Each row is a point on a landscape with many valleys, with its height.
A ball rolls from a point to whichever of its 2 nearest points has the largest drop for the distance, and stops where none of them is lower. Distance is the straight distance between rows; heights are no part of it.
j386 height 34.5: [ 43  35  17   7  -5   3 -10 -22 -43   6 -15  18  59  24   1  32  -8  28
   1  13   4  -3]
j447 height 46.3: [ 26  20   8  32 -10  17  -7  31  -7  25  -4  66   8 -26   6 -27  -1  15
  18 -18  26 -26]
j916 height 32.0: [ 31  36   1   3  -7  10  17 -10 -29   2 -26  18  56  30  27  50 -16  12
  19 -17  15 -15]
j936 height 39.7: [-52  -3   0   6  25  16 -28  41  11  -1   5  21 -66 -49 -18 -42   7 -41
  -1 -32  -7  27]
j254 height 66.0: [-37  28   9  27  26  33 -21  59 -25   0 -46  32 -12 -19 -49  -7  14 -11
   6 -20   4  30]
j709 height 15.5: [ 41  37  -5 -19 -10 -14  25 -24  14  20  35  10   4  -5  49 -30 -22  28
 -29  -6   3 -37]
j571 height 69.6: [-43 -68 -15  29   0  23 -26  15 -11 -17 -21 -11  12  14 -10  52  23 -46
  51  -7   3  29]
j667 height 55.8: [ 23 -36 -44  -2 -22 -16  47  -6  28  -5  15 -21  12   6  61  15  -3   9
  14 -14  22 -26]
j409 height 65.3: [-54  35  22   5  39  21 -20  38 -26 -14 -44  -4 -27 -10 -63  -5  16  -8
 -20 -12 -19  37]
j731 height 30.9: [-49 -12 -18 -47  17  -7  31 -15  24 -31 -24 -80  -7  12  -4  42  -2 -44
 -12  -4 -24  35]
j538 height 69.2: [-12   5 -11  54   6  39   2  49 -35   0 -68  42  42  14 -28  44  15  -3
  52 -22  28  14]
j283 height 63.3: [ -1  11 -24 -20  -8  -9  39  11  41   8  20   3 -39 -31  39 -28  -7   0
  -7 -29  11  -4]
j104 height 31.9: [ -1  63  25 -53  -1  -9  44  -5  25  17  -2  -5 -21 -13  -7 -46 -31  47
 -56  10 -11  -6]
j200 height 30.4: [ 13 -25 -11  60 -18  13  25  44  -4  23 -37  59  39  -5  19   3   8  29
  50  -8  49 -43]
j53 height 70.7: [-43 -59 -34  12   7  20   7   4   9 -20 -25 -27  11  14   9  63   5 -47
  40 -18  10  25]
j633 height 25.9: [ 27  62   6 -43  -1 -14  58 -18  26  24  15  -3  -8  -1  27 -39 -30  46
 -51   1   8 -21]
j165 height 54.6: [-47  66   0 -37   3  13  49  29  25 -10 -48   3 -31 -18 -22 -15 -27   3
 -19 -32  -1  13]
j18 height 50.4: [ 22  51   1  -1  -1   9  11  17   0  22   7  52  -8 -20  21 -36 -10  21
  -2 -31  22 -23]
j964 height 39.1: [ 44 -25  -1  63 -24 -11  -5   8  -8  39   8  47  24   6  23 -26  -2  46
  19  27  36 -59]
j840 height 50.8: [-16 -13 -20 -12  15  28 -39 -18  -8  -9  19 -11   1  10  26  48  -2 -45
  21 -34  -2  21]
j664 height 15.0: [ 53  65   6 -10   3   5   5 -14 -27  18  12  50  22  16  48   4 -30  25
  -4 -31  14 -27]
j987 height 26.2: [ 33 -18  34 -15 -10 -43  11 -43   6  16  22 -44  30  24 -10 -22  -2  43
 -40  68 -19 -24]
j77 height 38.2: [ 64  -5  12  32   4   1 -67 -22 -55   2  18  27  37  31 -16   9   7  30
   4  24 -15 -13]
j700 height 26.8: [ -2 -43  10  40   5  10 -60   3 -33  -9  -2   0  17  24 -54  19  29  -9
  32  34 -12  20]
j51 height 36.5: [ 48  21  19  28   6  17 -40 -15 -59  -4 -15  22  58  28 -31  28   6  29
   6  13  -3  12]
j68 height 20.8: [-36 -13  24 -16  -2 -26  50  16  41   5 -27 -34 -32 -31 -41 -43  11  11
 -30  39  -6   4]
j439 height 28.9: [-20 -58  -2  25 -15 -13 -39   7  15  -2  48  -1 -37 -12 -10 -32  19 -19
  24  24  -5   1]
j949 height 63.5: [  5  -4  -9 -23   4  -2  11 -52 -20 -27 -22 -50  57  56   3  89 -13 -27
   8   5 -14  25]
j468 height 41.9: [-14  25  43  -4  32  -2 -43  10 -43  -7 -26 -15 -13  -5 -91 -29  19  12
 -33  41 -34  31]
j879 height 69.7: [  6  -6 -41   0 -13  -3  31  21  38   9  23  28 -35 -31  61 -30  -3   4
  13 -36  26 -25]
j87 height 54.2: [ -7  -1 -14 -32 -12 -23  52   1  50   3  15 -27 -32 -36  22 -41  -4  14
 -33   1  -1  -8]
j48 height 31.8: [  6  19  16 -31   8 -18 -15 -27   8   3  36 -21 -29 -11  -4 -32  -3  -6
 -44  11 -23   9]
j890 height 23.5: [ 12  -2 -18  33  -9  21  26  26  -8   9 -47  50  40  12  18  25   2  14
  48 -25  44 -23]
j182 height 29.4: [-15  73   2  -8   0  28  49  53  15  12 -28  63 -14 -19  -2 -32 -31  24
   1 -45  25  -9]
j727 height 11.4: [  3  27 -24  17   5  33  29  40   0  12 -29  60  13  -3  36  21 -13  -5
  43 -58  41 -13]
j634 height 18.0: [-21 -30   6  20  -2   3 -37  26   9   5  24  13 -34 -31 -23 -32  25 -24
   8  12  -5   8]
j54 height 29.5: [-28 -20  -1  14  21  20 -60  27   4  -3  29  20 -52 -41 -21 -25  21 -37
  11 -21  -4  19]
j689 height 33.4: [-59 -37  -4  -1  -6 -26  58  29  41  -9 -54 -43  -9 -13 -42  -2   9 -15
  -5  20  -2  20]
j868 height 48.7: [ -8 -45 -33  -7   2  12 -17 -32  -2 -30  22 -27  11  31  43  59  -3 -49
  33 -19   2  15]
j944 height 68.5: [-35   7  -9  29  10  33  12  44 -18  -3 -58  31  19   2 -16  40   5 -20
  37 -33  17  22]
j112 height 23.9: [ 31  40  -9  29   0  36   1  22 -33  14 -10  77  35  -4  46  23  -6  12
  39 -55  37 -21]
j977 height 42.0: [ 17 -14  11  33  -7  11 -23  20 -16  10  -6  44  22  -2   0  -7   9   7
  26   9  14 -17]
j947 height 23.0: [ 39  80 -12 -40   2   9  16 -27 -10   2  20  23  14  20  55  13 -27  12
 -14 -49   8 -13]
j250 height 54.1: [ 16  25  -6 -12   4   8  -7   3  -1   8  14  23  -8 -13  25   2  -8  -2
  -1 -25   9  -1]
j433 height 23.4: [ 35 -41  22  58 -25 -15 -37   2 -29  13   0  19  32  23 -42 -12  22  54
  12  66   1 -22]
j140 height 77.2: [ 28  20 -52 -24  -8   3  34 -12  25  -5  28   6  -4 -11  84   7 -16   1
  12 -59  18 -23]
j852 height 45.5: [ 21 -53 -23  27 -36 -22  13  -1  26  18  42   3   2  -1  37 -24   2  19
  21  22  24 -48]
j128 height 16.0: [ -1 -16 -21 -40   8  -7 -11 -38  16 -20  38 -49 -15   5  26  26  -2 -33
  -8  -8 -19  20]
j904 height 39.2: [ 49 -13  22  40   3   3 -90 -11 -43   3  27  29  10  14 -44 -21  15  31
  11  30 -22 -19]
j361 height 33.0: [ 50  -8   4  17 -14 -10 -49 -19 -13  14  66  31 -16  -1  32 -36   5   8
   3   7  -4 -38]
j594 height 54.3: [ -2 -15 -25  -5   0   0  -8  -6  12  -2  26   2  -9  -8  34  18  -1 -31
  12 -35   9   7]
j976 height 25.0: [-23 -40 -28 -39  -6 -15  26 -30  30 -31  15 -79 -12   6  24  38  10 -38
  -7  -2 -18  31]
j368 height 63.1: [  4 -29 -12 -25 -10 -12   3 -52   3 -27   9 -56  35  41  19  70  -6 -27
  -1   7 -11  10]
j390 height 43.1: [-38  -3  -7 -35  10  -2  11   1  32 -19   3 -35 -53 -31   2 -14   0 -34
 -31 -15 -19  30]
j156 height 64.8: [-32  18  24   1  22  13 -10  13 -24  -9 -37 -14  10  -1 -48  10   7 -12
  -9   5 -17  38]
j802 height 25.2: [ 21 -53  21  59 -12   1 -66   4 -38  -2  -7  15  22  35 -64   8  31  23
  29  52 -12   5]
j617 height 21.9: [ 57  50  -3  20   1  18   0   6 -41  19   0  73  41  17  47  13 -19  25
  21 -31  29 -33]
j144 height 34.6: [-63   0  16 -20  29  -1  -9  16  -3 -20 -30 -50 -35  -9 -50  -3  12 -40
 -30   5 -32  45]
j446 height 22.9: [  4  64 -10  -4   0  30  38  47   9  18 -34  70   9  -8  23  -6 -20  19
  24 -53  36 -20]
j38 height 63.8: [-13  -3   8 -11  21  13 -23 -38 -35 -27 -34 -51  49  50 -26  72   3 -30
   6   9 -18  41]
j256 height 67.2: [-37 -11  -2  38  26  46 -33  45 -18  -4 -36  28   0 -13 -31  21  14 -28
  38 -26   8  32]
j461 height 33.1: [-68  -8  10 -31  30  -1  -3 -10   6 -26 -34 -71 -19  10 -35  30   4 -49
 -24   2 -34  39]
j47 height 39.8: [ -9 -32  13   1 -17 -22  -2  -8   8  -5   9 -29  -6  -6 -25  -1  21 -10
  -6  36 -10  10]
j124 height 29.0: [-50  -6  15 -14  -4 -27  63  16  28 -10 -58 -52  -3  -4 -48 -19   1   4
 -24  37  -9  12]
j373 height 40.4: [ 35 -15  29  40  -2   1 -73   2 -22  10  31  35 -10 -13 -43 -53  19  20
  10  31 -12 -23]
j884 height 50.6: [-45  34  -6 -42  15   0  47  19  41 -15 -22 -19 -57 -26 -11 -23 -14 -19
 -28 -29  -9  27]
j10 height 50.9: [ 38 -32 -33   8 -30 -34  26 -29  18  15  38 -18  11  18  71   2  -4  23
   8  15  17 -47]
j351 height 46.6: [  9 -47 -24  24 -15  11 -10 -21 -19 -13  -2  -5  40  33  36  60  -4 -30
  36 -11  12   0]
j64 height 44.6: [-50  19  -2   7  13  21   5  58  24   4 -12  35 -59 -51 -21 -46   6 -18
  -5 -35   9  16]
j816 height 39.4: [-36  -8   6 -15  -6 -12  34  18  48   1   7 -10 -53 -48 -15 -52   0  -2
 -24  10   0  -5]
j762 height 35.9: [ 45 -16  -3  34 -21 -23 -24  -3  -9  31  47  40   8  10  38 -30  -7  37
   9  25  20 -58]
j986 height 31.0: [ -7  -1   6 -45  -8 -39  32 -35  23 -11   5 -60  -5   3  -3  -1   1  -5
 -31  30 -27  12]
j826 height 24.0: [ 31 -29  26  16 -20 -32  -5 -29  -1  17  25 -12  24  16  -6 -24   2  49
 -19  68  -3 -35]
j478 height 38.9: [-22  35  45 -37  14 -14   6 -10  -4  -4  -9 -29 -45 -17 -52 -47  -2  10
 -60  32 -37  23]
j221 height 4.8: [ 45  37   3   0   2 -13  14 -19  -5  26  13  25  28   9  47 -17 -23  44
 -14  -6  20 -49]
j939 height 64.4: [-28   4  19  13  22   7  -5   7 -36 -18 -54 -34  29  19 -67  34  15  -7
   3  25 -16  37]
j515 height 37.3: [-54   4  14 -39  21 -10   4   3   9 -17  -6 -53 -60 -24 -27 -21   3 -32
 -50   5 -30  38]
j831 height 37.7: [  3 -65 -10  41 -33 -19 -23   9  16   2  46  15 -22  -7  19 -21  15  -8
  31  20   6 -30]
j432 height 28.0: [ -7  41   2 -54  27  14 -22 -32  -4  -9  38 -19 -35   1  16   6 -17 -30
 -26 -28 -24  28]
j17 height 28.1: [ 17 -19  24 -35 -17 -40  12 -43   5  -3  18 -54  12  17 -14  -3   1  15
 -35  58 -28   3]
j132 height 35.7: [ -5  76  36 -46  10  -2  21 -18   9   2   2 -11 -40 -14 -32 -53 -25  26
 -67   9 -21  11]
j697 height 62.3: [  4 -58 -27 -15 -31 -29  31 -38  22 -20   6 -62  31  30  25  46   2 -12
   9  21  -9  -4]
j895 height 40.5: [-37 -73 -12  -2 -16 -25  36  17  44  -8 -18 -46  -8 -15 -21   2  19 -23
   4  33  -3   8]
j545 height 68.4: [-31 -38 -12  45  16  42 -47  27 -25  -9 -26  26  20   7 -25  47  20 -27
  57 -18  14  19]
j793 height 28.6: [ 22  -3 -14  19 -10   1  44   6 -14  -2 -43  21  68  27  28  46  -9  15
  39 -20  34 -18]
j776 height 27.5: [ 19   8   4 -29   8  -2 -55 -38  -1  -3  70 -15 -37  -7   8 -15   2 -26
 -24   0 -29   5]
j745 height 40.7: [ -5  39  46 -14  23  -6 -32  -2 -25  -6  -7  -5 -31 -24 -59 -41   5  12
 -46  28 -33  20]
j477 height 64.1: [ -1   0  21   7  27   9 -27 -19 -56 -16 -39 -41  51  36 -61  57  17   0
   1  35 -25  42]
j748 height 23.1: [ -8  -5  -8 -40  33  12 -49 -42  -4 -14  52 -30 -33  -2  17  12  -6 -43
 -18 -19 -29  28]
j929 height 21.0: [ 26 -28  32  39 -15 -21 -19  -3 -13  27   4  11  23   2 -30 -35   6  48
  -6  67   4 -24]
j498 height 44.8: [ 18 -26  -4  28 -16   8 -23  -1 -26  -1  -6  23  36  25   4  38  -1  -8
  32  -4  11  -7]
j705 height 74.6: [ 21  21 -38 -11  -7   1  54  18  32  15  10  23  -1 -10  71 -15 -22  29
  15 -50  34 -34]
j874 height 36.3: [-27  50   7  14   8  33  12  56   9  19 -25  65 -35 -39 -15 -41  -6   4
   2 -44  18   0]
j305 height 43.3: [-25 -70  -6  -2 -25 -32  19 -12  35  -8  18 -45 -13   5 -12  -3  20 -16
  -5  39 -15   5]
j759 height 60.5: [  1 -66 -31   5 -34 -28  42 -13  41 -12   2 -37  20  16  32  30   9   4
  17  20   9 -17]
j550 height 30.6: [ 41   6   2  -3  -5 -16 -64 -42  -2   3  79   9 -29  -3  35 -32  -4  -8
  -4   0 -20 -24]
j60 height 34.9: [  4  16  19 -25  -5 -15  33 -14   8   1 -15 -26  11   3 -19  -2  -6  10
 -25  19 -10   9]
j116 height 32.4: [ 19  63  -4 -57  23  18 -11 -46  -4 -13  30  -7  -9  10  33  22 -27 -18
 -30 -47 -18  16]
j335 height 36.6: [ 13 -31   2  58 -28   0  12  41   1  31 -17  53  29  -4   0 -17   9  45
  29  28  41 -44]
j801 height 36.4: [  9  -3  20  -7  -3 -20   0  -7  13   7  13 -14 -10 -15 -18 -34   4  15
 -26  37 -12  -5]
j186 height 30.3: [ 32  67 -10 -55   8  10  15 -33   9  -2  37   3 -16  -1  50  -3 -27   8
 -28 -45  -9   5]

Call two points neighbours if one is among the 2 nearest of the other. Go from one point of each pair to the other, from neighbour to neighbour, staying as low as possible. Name the highest point that can't be avoided.
j128 / j634 -> j64
j748 / j727 -> j116
j748 / j68 -> j305
j929 / j664 -> j801
j727 / j221 -> j112

For each start below, name the point where the ball stops.
j705 -> j68
j140 -> j68
j390 -> j128
j904 -> j890
j468 -> j221
j594 -> j977
j254 -> j634
j60 -> j929
j949 -> j634
